A landscape with many valleys, sampled at points; each row gives a point and its height.
From any point a ball takes the steepest step (drop divided by distance) to one of its 6 nearest points. It stops when none of these is lower. Distance is the straight distance between rows; heights are no part of it.
J_155 (h 679): -17, 3, 20, 7, 9, -14, -1, -19, 15, -8, -12, -11, 0, -17, 3, 0, -8, -13, -13, -1, 12, 5, 7, -17, -14, 25
J_727 (h 555): -8, 2, 30, -17, 25, -7, -2, 19, 6, -11, -12, -1, -8, 1, 18, 6, 33, 10, 15, -4, 13, 10, 10, -7, -10, 5
J_558 (h 494): -7, 0, 23, -8, 15, -4, -4, 19, 8, -9, -4, -7, -8, 3, 9, -4, 22, 4, 3, -3, 8, 2, 5, -14, -5, 4
J_966 (h 697): -10, 6, 26, 2, 16, -25, -4, -27, 15, -15, -22, -2, -6, -21, 16, 14, 3, -14, -4, 1, 10, 5, 14, -17, -22, 28
J_279 (h 482): -2, 4, -24, 0, -7, 9, -3, 9, -6, 14, 16, 15, 5, 11, -5, -4, -8, 11, -2, 8, -17, -7, -13, 24, 11, -11
J_824 (h 366): -2, 11, -26, 1, -21, 15, 5, -5, -11, 14, 18, 9, 5, 7, -11, -5, -22, 1, -17, 16, -17, -13, -15, 21, 23, -27
J_916 (h 709): -5, 6, 29, -4, 16, -22, -2, -21, 11, -16, -31, -1, -14, -25, 22, 20, 14, -11, 5, -8, 10, 4, 13, -20, -20, 29
J_384 (h 251): 3, 11, -27, 4, -27, 10, 9, -11, -16, 13, 17, 7, 8, 10, -17, 1, -32, -2, -19, 20, -21, -15, -13, 24, 30, -33
J_652 (h 689): 0, -2, 7, 15, -4, -3, -1, -17, 8, -10, -2, -19, 0, -14, -7, -3, -12, -14, -16, 0, 15, 1, 1, -19, -6, 14
J_603 (h 535): -8, -4, 28, -22, 17, -7, -4, 23, 1, -6, -2, -5, -5, 10, 14, -2, 39, 12, 18, 0, 12, 7, 6, -11, -3, -2
J_261 (h 407): 17, -5, -17, -1, -4, 6, -1, 19, -3, -2, 2, 6, 0, 7, -3, -4, 4, 9, 6, -12, -4, -4, -5, 5, 0, -2
J_483 (h 188): 3, 10, -23, 8, -20, 13, 4, -17, -8, 13, 19, 10, 7, 11, -13, -1, -28, 0, -22, 20, -16, -10, -8, 17, 21, -27
J_149 (h 302): -16, 1, -24, -6, -23, 26, 14, 24, -18, 22, 8, 12, 4, 11, -12, -11, -3, 13, 6, 9, -30, -1, -28, 24, 17, -26
J_915 (h 330): 11, -14, -3, -19, -3, 7, 1, 35, -7, 7, 3, -3, -9, 13, 1, -4, 19, 11, 14, -11, -2, 0, -5, -2, 0, -6
J_370 (h 83): 14, 4, -21, 22, -1, 0, -7, -25, -2, 5, 17, 2, 16, 2, -10, 3, -27, -3, -12, 5, -1, -3, 8, 9, 6, -6
J_674 (h 524): -8, -10, 25, -24, 14, -3, -3, 31, -1, -1, -1, -5, -9, 15, 16, -2, 40, 7, 21, 0, 13, 7, 4, -9, -2, -4
J_866 (h 457): 17, -4, -13, 2, -6, 7, -4, 15, 1, -6, 0, 0, -3, 5, 0, -2, 1, 6, 1, -13, 1, -4, 0, -5, -1, -4
J_106 (h 390): -1, 10, -29, 2, -31, 18, 12, -3, -17, 15, 14, 6, 6, 10, -15, 1, -24, -1, -15, 14, -23, -18, -17, 22, 28, -34
J_800 (h 498): -3, -15, 14, -24, 7, 4, -1, 35, -2, 5, 0, -8, -8, 16, 12, -4, 32, 4, 18, -2, 10, 6, 3, -11, 1, -3
J_237 (h 190): 11, -12, -13, -23, -5, 9, 6, 31, -16, 16, 5, 13, -6, 15, -3, -3, 18, 15, 28, -11, -17, 0, -13, 9, 2, -7
J_252 (h 177): 6, 13, -11, 18, -14, 0, 1, -38, -5, 7, 26, 4, 17, 8, -18, 0, -42, -3, -24, 23, -16, -1, 6, 10, 16, -23
J_870 (h 569): 1, -4, 9, 12, -1, 0, -1, -7, 10, -10, -7, -12, -1, -9, -7, -4, -8, -7, -12, -4, 13, -1, 1, -13, -5, 12
J_17 (h 179): 12, -9, -19, -15, -5, 6, 0, 24, -10, 11, 7, 12, -2, 13, -3, -3, 12, 16, 22, -10, -14, -4, -7, 15, 3, -6
J_163 (h 406): 7, -4, -1, 13, -2, 5, -3, -5, 9, -12, -2, -10, 2, -6, -6, -2, -13, -7, -12, -7, 13, -1, 2, -16, 0, 5
J_813 (h 148): 16, 0, -18, 22, 2, 3, -7, -21, 3, -1, 7, -2, 14, 0, -11, 5, -23, -5, -6, -2, 2, -1, 5, 5, 0, -1
J_16 (h 715): -7, 1, 21, 8, 1, -33, -10, -41, 8, -15, -24, 1, -11, -25, 23, 16, -6, -25, -12, 0, 13, 10, 17, -16, -24, 40
J_90 (h 625): -15, 1, 21, 8, 11, -8, -2, -12, 17, -12, -11, -9, -5, -13, -1, -3, -2, -11, -11, -1, 12, 3, 2, -18, -10, 17
J_608 (h 171): 9, -8, -21, -20, -8, 6, 5, 27, -16, 16, 5, 18, 0, 13, -1, -6, 12, 17, 28, -7, -20, 1, -11, 16, 3, -7
J_142 (h 728): -19, 1, 23, 10, 5, -21, -5, -34, 13, -10, -11, -6, -2, -24, 2, 4, -14, -22, -18, 7, 14, 7, 6, -13, -17, 30
J_414 (h 281): 12, -6, -19, -3, -3, 5, -1, 17, -4, 8, 5, 10, 2, 9, -1, -1, -1, 10, 12, -9, -6, -3, -7, 11, 4, -3
J_117 (h 634): -11, 2, 28, -9, 27, -11, 0, 5, 10, -11, -17, -3, -7, -7, 15, 2, 27, 4, 8, -6, 12, 4, 10, -13, -13, 10
J_780 (h 712): -7, 8, 27, -5, 20, -19, 0, -15, 12, -13, -26, -2, -10, -19, 17, 12, 15, -6, 4, -9, 10, 3, 16, -12, -21, 25
J_775 (h 221): -11, -6, -22, -14, -11, 17, 11, 25, -16, 25, 11, 18, 5, 11, -6, -9, 8, 17, 19, 6, -24, -2, -22, 24, 9, -16
J_346 (h 117): -11, 1, -25, -7, -17, 20, 13, 17, -13, 21, 14, 16, 6, 10, -8, -6, 2, 12, 5, 11, -25, -1, -20, 28, 17, -20
J_791 (h 263): -8, 2, 17, 0, 12, -5, -1, 14, 13, -9, -5, -11, -4, -4, 2, -5, 12, 0, -7, -7, 7, 2, 3, -14, -3, 5
J_804 (h 81): 10, 2, -17, 23, 1, -1, -4, -30, -1, 5, 17, 3, 18, 5, -7, 3, -32, -4, -15, 7, -2, 1, 3, 8, 7, -8
J_204 (h 704): -10, 3, -25, -4, -23, 21, 12, 16, -12, 22, 10, 16, 3, 11, -11, -6, -8, 11, 0, 12, -22, -9, -23, 24, 19, -26
J_974 (h 317): 16, 2, -17, 15, -1, 4, -4, 1, 3, -3, 2, 1, 4, 3, -4, 0, -11, 0, -3, -7, 3, -8, 0, 7, 1, 0
J_707 (h 225): 7, 14, -24, 16, -33, -3, 6, -28, -20, 8, 22, 5, 8, 8, -25, 2, -42, -12, -24, 23, -21, -15, -3, 10, 30, -40
J_555 (h 559): 4, -8, 9, -15, 3, 3, -1, 33, 2, -2, 0, -10, -10, 14, 6, -3, 23, 5, 9, -9, 5, 3, -3, -14, 0, -6
J_445 (h 258): 16, 1, -15, 20, -2, 1, -1, -14, -1, -5, 4, -4, 8, -3, -6, 0, -18, -3, -8, -7, 7, -5, 2, -2, 1, 2
J_855 (h 562): 1, 1, 35, -29, 21, -4, -3, 15, -3, -16, -15, 0, -11, 1, 26, 10, 47, 9, 32, -7, 18, 12, 10, -5, -14, 4
J_980 (h 204): -7, -5, -25, -16, -9, 14, 10, 28, -16, 24, 7, 18, 5, 14, -5, -9, 14, 20, 28, 5, -28, 0, -20, 22, 11, -15
J_828 (h 672): -15, 5, 23, 3, 19, -13, -3, -14, 14, -13, -22, -5, -6, -18, 11, 6, 8, -12, -2, -1, 11, 3, 10, -13, -15, 19
J_821 (h 423): 17, 0, -22, 4, -2, 5, -3, 9, 0, 0, 7, 7, 1, 9, -5, -2, -2, 7, 4, -9, -2, -5, -2, 11, 2, -2
J_680 (h 553): -2, 3, 37, -23, 25, -4, -2, 12, 1, -15, -16, -4, -9, -2, 23, 8, 43, 10, 27, -5, 17, 9, 16, -5, -13, 5
J_212 (h 702): -9, 2, 26, 2, 12, -27, -4, -29, 9, -16, -23, -1, -9, -28, 19, 11, 0, -18, -5, -2, 11, 3, 17, -16, -21, 35
J_703 (h 696): -10, 8, 29, -9, 24, -14, -1, -6, 8, -13, -23, -1, -10, -14, 17, 7, 21, -4, 10, -4, 12, 4, 13, -13, -14, 18
J_637 (h 271): 14, -9, -13, -12, -9, 3, -2, 24, -8, 3, 3, 3, -5, 10, -1, -2, 13, 13, 17, -10, -10, -4, -7, 8, 2, -2
J_938 (h 465): 10, -4, -3, 0, -3, 3, 0, 20, 4, -7, 1, -8, -6, 6, -2, -5, 1, 4, 0, -10, 5, -1, 0, -6, 2, -1
J_756 (h 585): -9, 3, -25, -2, -12, 14, 7, 14, -9, 18, 16, 16, 5, 10, -7, -9, -6, 9, 0, 13, -23, -11, -18, 26, 13, -19
J_311 (h 571): -5, 4, -29, 0, -10, 16, 2, 2, -5, 15, 18, 16, 5, 9, -7, -8, -13, 5, -9, 13, -20, -6, -17, 25, 16, -18
J_293 (h 321): 11, -6, -4, 19, -4, 3, -3, -13, 6, -10, 1, -11, 5, -6, -11, 2, -18, -8, -11, -10, 14, -3, 3, -10, -3, 2
J_475 (h 626): -4, 8, 33, -15, 23, -10, -3, -2, 11, -16, -25, -3, -15, -16, 20, 12, 28, -1, 14, -9, 8, 7, 14, -15, -19, 18
J_590 (h 139): 11, 4, -12, 24, -7, -5, -4, -39, -3, 8, 21, -3, 24, 3, -15, 2, -39, -5, -19, 11, -8, 6, 9, 6, 10, -9
J_403 (h 650): -6, -1, 12, 11, 3, 0, 0, -11, 12, -10, -7, -15, 2, -11, -5, -4, -6, -10, -13, -2, 16, 2, 5, -15, -5, 9
J_578 (h 557): -11, 1, 27, -15, 20, -6, -1, 21, 6, -8, -6, -8, -8, 1, 15, -4, 29, 8, 11, -1, 11, 5, 6, -10, -6, 2
J_963 (h 170): -8, 7, -29, -3, -24, 21, 10, 8, -13, 17, 14, 8, 2, 6, -13, -2, -11, 4, -11, 13, -22, -10, -22, 26, 23, -30
J_523 (h 126): 5, 9, -20, 10, -8, 6, 0, -16, 2, 13, 23, 11, 12, 9, -8, -3, -25, 3, -13, 18, -11, -8, -5, 18, 11, -16
J_760 (h 266): -1, 8, -26, 8, -10, 10, 3, -7, 1, 13, 18, 13, 7, 8, -9, -3, -21, 2, -13, 13, -16, -5, -8, 18, 17, -20
J_124 (h 197): 0, 7, -27, 2, -10, 12, -1, 6, -4, 14, 16, 15, 9, 6, -4, -6, -10, 4, -4, 9, -15, -7, -13, 23, 12, -13
J_179 (h 255): 6, 1, -25, -2, -3, 6, -1, 16, -7, 16, 10, 15, 7, 9, -5, -5, 2, 14, 7, -1, -14, -8, -10, 22, 7, -9
J_264 (h 150): 11, 9, -15, 15, -19, 1, 3, -29, -8, 9, 24, 2, 11, 10, -18, -2, -41, -1, -22, 25, -16, -6, 0, 10, 18, -28
J_148 (h 701): -8, -1, 16, 13, 1, -5, -1, -17, 13, -11, -9, -15, 1, -10, -6, -4, -10, -17, -17, 1, 15, 2, 0, -19, -8, 14
J_936 (h 597): -6, 5, 33, -17, 24, -10, -4, 6, 3, -17, -20, -2, -11, -8, 21, 10, 31, 3, 15, -9, 11, 5, 14, -9, -14, 11
J_550 (h 549): 7, -9, -1, -9, -4, 4, -3, 29, 0, -3, -3, -6, -8, 10, 4, -5, 14, 6, 7, -12, 1, 1, -2, -10, -1, -3
J_499 (h 624): 1, 8, 33, -17, 22, -12, 0, -7, 11, -17, -30, -3, -17, -17, 24, 18, 25, -1, 12, -15, 10, 6, 17, -12, -18, 21
J_71 (h 705): -14, 7, 26, -5, 22, -9, -2, 1, 13, -10, -23, -2, -5, -11, 11, 1, 18, -1, 5, -4, 11, 5, 11, -11, -10, 14
J_893 (h 304): 15, -6, -8, 24, -5, 1, -4, -21, 0, -6, 4, -10, 7, -7, -12, 6, -21, -9, -9, -5, 11, -3, 6, -2, 1, 4
J_749 (h 463): 4, -13, 10, -23, 1, 3, 2, 34, 0, 6, 2, -9, -11, 18, 7, -5, 24, 7, 16, -9, 4, 4, -1, -12, 1, -5
J_319 (h 594): 3, 8, 35, -25, 21, -5, 3, 3, 2, -19, -25, -5, -18, -13, 29, 23, 37, 9, 21, -14, 13, 12, 13, -15, -18, 13
J_335 (h 354): -18, -2, -19, -13, -21, 27, 18, 31, -20, 25, 6, 16, 4, 15, -14, -10, 11, 20, 25, 8, -31, -1, -28, 19, 18, -26
J_895 (h 187): 3, -11, -20, -21, -5, 10, 9, 29, -14, 21, 3, 17, 3, 16, -6, -5, 17, 20, 33, -6, -20, -1, -15, 18, 4, -8
J_156 (h 445): 6, -15, 8, -26, -1, 4, 0, 41, -6, 7, 1, -8, -9, 22, 7, -4, 29, 6, 16, -7, 3, 4, -4, -8, 3, -5
J_220 (h 459): -11, 1, 18, 4, 14, -6, -1, 6, 16, -8, -7, -9, -4, -4, 1, -5, 7, -4, -4, -2, 8, 0, 4, -20, -5, 10
J_956 (h 115): 5, 9, -19, 13, -13, 6, 0, -22, -4, 11, 25, 7, 12, 7, -10, -2, -32, -2, -18, 23, -13, -5, -6, 12, 13, -20
J_513 (h 348): 14, -6, -10, 6, -2, 2, -3, 10, 2, -6, 1, -5, -6, 4, -3, -5, -2, -1, -3, -11, 6, -4, -1, -4, 2, 1
J_883 (h 586): -4, -2, 18, -10, 8, -1, -2, 29, 5, -6, -4, -9, -8, 5, 9, -6, 24, 4, 4, -8, 5, 5, 3, -13, -1, 1
J_317 (h 686): -15, 7, 28, -1, 17, -13, -1, -5, 12, -12, -15, -6, -9, -14, 9, -1, 10, -8, -1, 1, 11, 2, 10, -12, -14, 15
J_716 (h 533): -9, -5, 20, -20, 12, -2, 0, 28, 2, -3, 0, -6, -5, 11, 14, -7, 34, 4, 14, -2, 12, 7, 6, -8, -5, -1
J_49 (h 384): 0, -9, 8, 20, -9, -6, -3, -32, -2, -11, -3, -17, 2, -20, -12, 3, -27, -16, -21, 0, 14, 4, 4, -18, -2, 15
J_890 (h 539): -6, -2, 29, -25, 24, -6, -2, 25, -1, -9, -6, -4, -4, 6, 18, 4, 44, 6, 27, 0, 18, 8, 10, -5, -11, -2
J_663 (h 706): -9, 5, 28, -7, 17, -20, -3, -22, 13, -15, -29, 1, -12, -21, 21, 17, 13, -12, 4, -8, 11, 3, 14, -19, -21, 27
J_535 (h 262): 15, -1, -16, 16, 0, -2, -4, -3, 4, -7, 4, -4, 4, 0, -6, 0, -12, -4, -4, -13, 5, -6, 3, 0, -1, 0
J_406 (h 332): 12, -4, -7, 29, -8, -10, -6, -38, -6, -5, 5, -14, 13, -11, -13, 7, -32, -17, -16, -3, 10, 4, 13, -5, 4, 6
J_449 (h 220): 17, 0, -18, 16, -2, 3, -4, -13, 3, -1, 6, -1, 8, 3, -13, 2, -17, -3, -5, -4, 1, -5, 1, 4, 0, -2
J_616 (h 693): -13, 4, 24, 7, 15, -19, -3, -16, 16, -15, -18, -6, -3, -19, 10, 3, 0, -12, -5, 2, 14, 4, 9, -16, -17, 25
J_574 (h 46): 12, 4, -22, 16, 0, 2, -1, -24, 1, 6, 19, 7, 14, 9, -8, -2, -26, -3, -12, 10, -6, -2, 2, 14, 7, -9
J_759 (h 105): 13, 3, -22, 15, 1, 5, -5, -14, 2, 6, 13, 6, 15, 7, -8, 0, -20, -3, -9, 4, -4, -6, 3, 12, 5, -10
J_667 (h 558): -13, 2, 26, -6, 21, -7, -2, 9, 10, -11, -12, -7, -9, -3, 9, -6, 21, -1, 3, 0, 10, 7, 9, -13, -7, 8
J_203 (h 227): 15, 3, -25, 12, -2, 5, -4, -4, 0, 0, 13, 6, 10, 4, -8, -2, -15, 2, -5, -1, 3, -6, -1, 12, 4, -4
J_754 (h 695): -12, 9, 23, -1, 17, -21, -5, -19, 11, -13, -24, -1, -11, -19, 16, 12, 8, -15, -1, 0, 12, 3, 11, -15, -23, 30
J_309 (h 182): -17, -1, -24, -9, -29, 32, 20, 26, -25, 23, 4, 14, 6, 13, -13, -10, 2, 14, 14, 9, -30, 0, -28, 22, 21, -29
J_732 (h 602): 4, 2, 42, -28, 15, -3, 3, 11, -1, -18, -17, -5, -17, -5, 32, 20, 46, 11, 31, -13, 18, 13, 12, -8, -12, 10
J_774 (h 215): 13, -9, -17, -15, -4, 6, 2, 28, -12, 11, 7, 9, -6, 11, -1, -5, 16, 14, 21, -11, -8, -2, -3, 10, 2, -3
J_500 (h 480): 6, 5, -25, 4, -2, 7, 0, 3, -3, 16, 15, 16, 9, 7, -6, -3, -10, 8, -2, 5, -9, -6, -8, 22, 7, -10
J_333 (h 454): 11, -4, 2, 6, -1, 6, -3, 11, 4, -10, -2, -10, -3, 4, -3, -6, 1, -1, -3, -13, 6, -3, 2, -13, 0, 4
J_872 (h 319): 3, 6, -26, 7, -6, 8, 1, -4, -2, 11, 18, 12, 8, 7, -6, -4, -16, 5, -9, 7, -11, -6, -8, 20, 9, -11
J_205 (h 162): 18, 0, -11, 25, -2, -1, -3, -34, -3, 0, 11, -6, 18, -2, -10, 7, -30, -9, -13, 0, 5, 2, 10, 2, 2, 0
J_809 (h 125): 5, -1, -24, -11, -6, 9, -1, 22, -11, 16, 7, 18, 1, 9, -2, -4, 7, 15, 19, -5, -13, -4, -10, 19, 2, -9
J_526 (h 244): -11, -6, -20, -16, -15, 19, 17, 30, -18, 28, 7, 19, 4, 15, -9, -11, 15, 21, 28, 8, -27, 2, -21, 20, 13, -16
J_967 (h 591): -14, 6, 22, 5, 15, -5, -1, -4, 15, -10, -13, -8, -4, -9, 5, -2, 6, -7, -4, -2, 11, 4, 3, -15, -11, 14
J_898 (h 584): -12, 4, 29, -14, 23, -7, -3, 11, 7, -11, -15, -4, -7, -3, 14, 3, 32, 3, 10, -3, 10, 7, 13, -9, -12, 9
J_284 (h 489): 9, -4, 0, 18, -5, -3, -3, -19, 2, -11, 0, -13, 5, -8, -12, 1, -22, -12, -17, -6, 11, -1, 5, -9, -5, 8
J_477 (h 181): 9, 14, -16, 16, -26, -3, 2, -29, -12, 11, 23, 1, 9, 9, -22, -1, -43, -6, -21, 27, -18, -9, 2, 7, 26, -34
J_812 (h 464): 5, -5, 1, 23, -9, -6, -3, -30, -4, -11, 0, -18, 4, -14, -15, 1, -26, -16, -20, -2, 13, 2, 6, -13, -4, 10
J_63 (h 596): -1, 4, 34, -20, 25, -8, 0, -1, 5, -17, -27, -4, -13, -15, 25, 16, 31, 2, 13, -13, 12, 9, 14, -11, -17, 15
J_176 (h 573): -4, 6, 33, -21, 22, -10, -1, 4, 5, -18, -22, -3, -10, -10, 27, 15, 40, 7, 19, -10, 14, 12, 15, -9, -15, 10
J_268 (h 363): -15, -2, -23, -11, -20, 23, 12, 28, -19, 28, 9, 17, 3, 13, -10, -13, 4, 15, 13, 10, -28, 2, -24, 22, 17, -22
J_606 (h 512): -10, 0, 13, 7, 7, -5, -1, 0, 14, -9, -9, -11, -5, -7, 2, -8, 2, -8, -9, -3, 11, -2, 1, -17, -6, 10
J_44 (h 628): -7, -5, 14, 14, -4, -6, -2, -20, 11, -11, -5, -14, 1, -16, -6, -2, -16, -17, -21, 1, 18, 1, 5, -19, -7, 17
J_150 (h 710): -15, 1, 23, 7, 5, -26, -7, -34, 11, -13, -20, -3, -3, -27, 17, 11, -5, -23, -10, 4, 14, 6, 11, -13, -20, 39
J_904 (h 713): -20, -1, 23, 12, 5, -14, -6, -27, 15, -8, -9, -9, 2, -20, 5, 1, -8, -18, -13, 6, 16, 4, 8, -17, -13, 27
J_11 (h 530): 1, -9, 13, -16, 2, -1, -3, 32, 1, 0, -3, -10, -10, 15, 7, -5, 25, 6, 13, -5, 5, 4, 1, -10, 0, -5
J_431 (h 168): 3, 13, -23, 7, -24, 8, 5, -19, -8, 11, 20, 9, 10, 8, -17, 2, -33, -4, -21, 23, -15, -14, -6, 17, 20, -30
J_168 (h 184): 12, 2, -12, 28, -3, -7, -5, -42, -6, 7, 16, -5, 21, -1, -14, 7, -37, -6, -21, 5, -4, 5, 9, 7, 6, -2
J_650 (h 147): -6, -11, 12, 21, -11, -11, -4, -35, -2, -11, -3, -20, 7, -18, -13, 2, -27, -21, -26, 2, 15, 5, 6, -16, -4, 19
J_682 (h 80): 8, 9, -18, 13, -4, 2, 0, -22, 3, 13, 19, 7, 18, 6, -11, -1, -28, 0, -13, 16, -10, -1, -3, 16, 12, -11
J_950 (h 496): -3, -6, 13, 15, -6, -6, 0, -27, 7, -11, -5, -16, 3, -18, -6, -1, -21, -14, -24, 0, 17, 1, 6, -15, -4, 16
J_548 (h 149): 13, 0, -12, 15, -2, 2, -2, -1, 6, -6, 3, -5, 2, 0, -5, 2, -12, -5, -5, -10, 8, -6, 1, -7, 0, 4
J_426 (h 529): 2, -5, 8, 0, 3, 2, -2, 20, 11, -9, -4, -12, -11, 4, 2, -8, 14, 0, 2, -8, 5, 1, 0, -16, -2, 0
J_971 (h 765): -16, -4, 23, 13, -2, -17, -6, -36, 8, -8, -7, -11, 1, -22, 0, 3, -17, -21, -24, 9, 16, 8, 12, -16, -11, 31
J_837 (h 752): -19, -3, 19, 12, 0, -15, -4, -32, 9, -6, -7, -13, -2, -18, -4, -2, -16, -19, -20, 4, 14, 7, 4, -19, -9, 22
J_844 (h 224): 15, -17, -13, -24, -6, 6, 2, 31, -14, 8, 1, 3, -9, 15, 0, -2, 21, 17, 24, -13, -9, -1, -5, 3, -1, -5
J_549 (h 568): 11, -6, -7, -6, -5, 5, -3, 25, 1, -3, 3, -3, -9, 10, -1, -3, 9, 7, 4, -14, -1, -3, -3, -2, 0, 1
J_991 (h 180): -2, -7, -22, -19, -9, 12, 6, 29, -15, 21, 7, 21, 3, 12, -6, -8, 13, 20, 26, 1, -23, -2, -14, 25, 4, -10
J_324 (h 451): 8, -13, 3, -16, -3, 5, -1, 35, -4, 0, 1, -5, -11, 15, 6, -5, 22, 8, 10, -11, 1, 0, -4, -7, 3, -5
J_187 (h 173): -1, -4, -22, -13, -6, 12, 5, 25, -13, 19, 6, 19, 3, 13, -7, -6, 11, 16, 24, 1, -24, -4, -14, 21, 6, -13
J_902 (h 399): 0, 1, -29, -4, -7, 11, 3, 14, -8, 19, 12, 20, 4, 7, -4, -6, -1, 11, 2, 4, -20, -4, -13, 27, 10, -11
J_886 (h 703): -15, 2, 25, 4, 15, -23, -6, -31, 12, -12, -21, -2, -7, -23, 17, 7, -3, -19, -7, 3, 10, 5, 14, -16, -23, 34
J_14 (h 527): 3, -4, 2, 14, -5, 4, -4, -11, 5, -11, -4, -15, -2, -10, -8, -1, -13, -11, -11, -6, 13, 0, 3, -16, 0, 5
J_123 (h 758): -8, 6, -27, -5, -22, 23, 12, 13, -12, 23, 14, 12, 3, 11, -9, -6, -10, 5, -3, 15, -23, -9, -20, 27, 21, -27
J_493 (h 342): 13, 2, -25, 10, -2, 6, -5, 3, 1, 4, 11, 11, 5, 5, -5, -1, -11, 5, -2, -3, -2, -4, -2, 13, 1, -4
J_664 (h 336): 14, -4, -5, 26, -6, -4, -4, -27, -3, -8, 1, -13, 10, -8, -12, 7, -27, -13, -14, -5, 10, 2, 6, -7, 1, 4

Call two points neighbours if one is among the 6 nearest of the other. Go from one point of each pair to the other, from neighbour to neighbour, staying as low as possible. Name the highest point that can't be avoided.
J_574 and J_124 -> J_760
J_574 and J_791 -> J_426
J_574 and J_548 -> J_445
J_809 and J_124 -> J_179
J_809 and J_346 -> J_775

Where does a ball stop that starts at each point below?
J_824 -> J_574
J_16 -> J_791
J_150 -> J_791
J_212 -> J_791
J_707 -> J_574
J_886 -> J_791
J_384 -> J_574
J_156 -> J_809
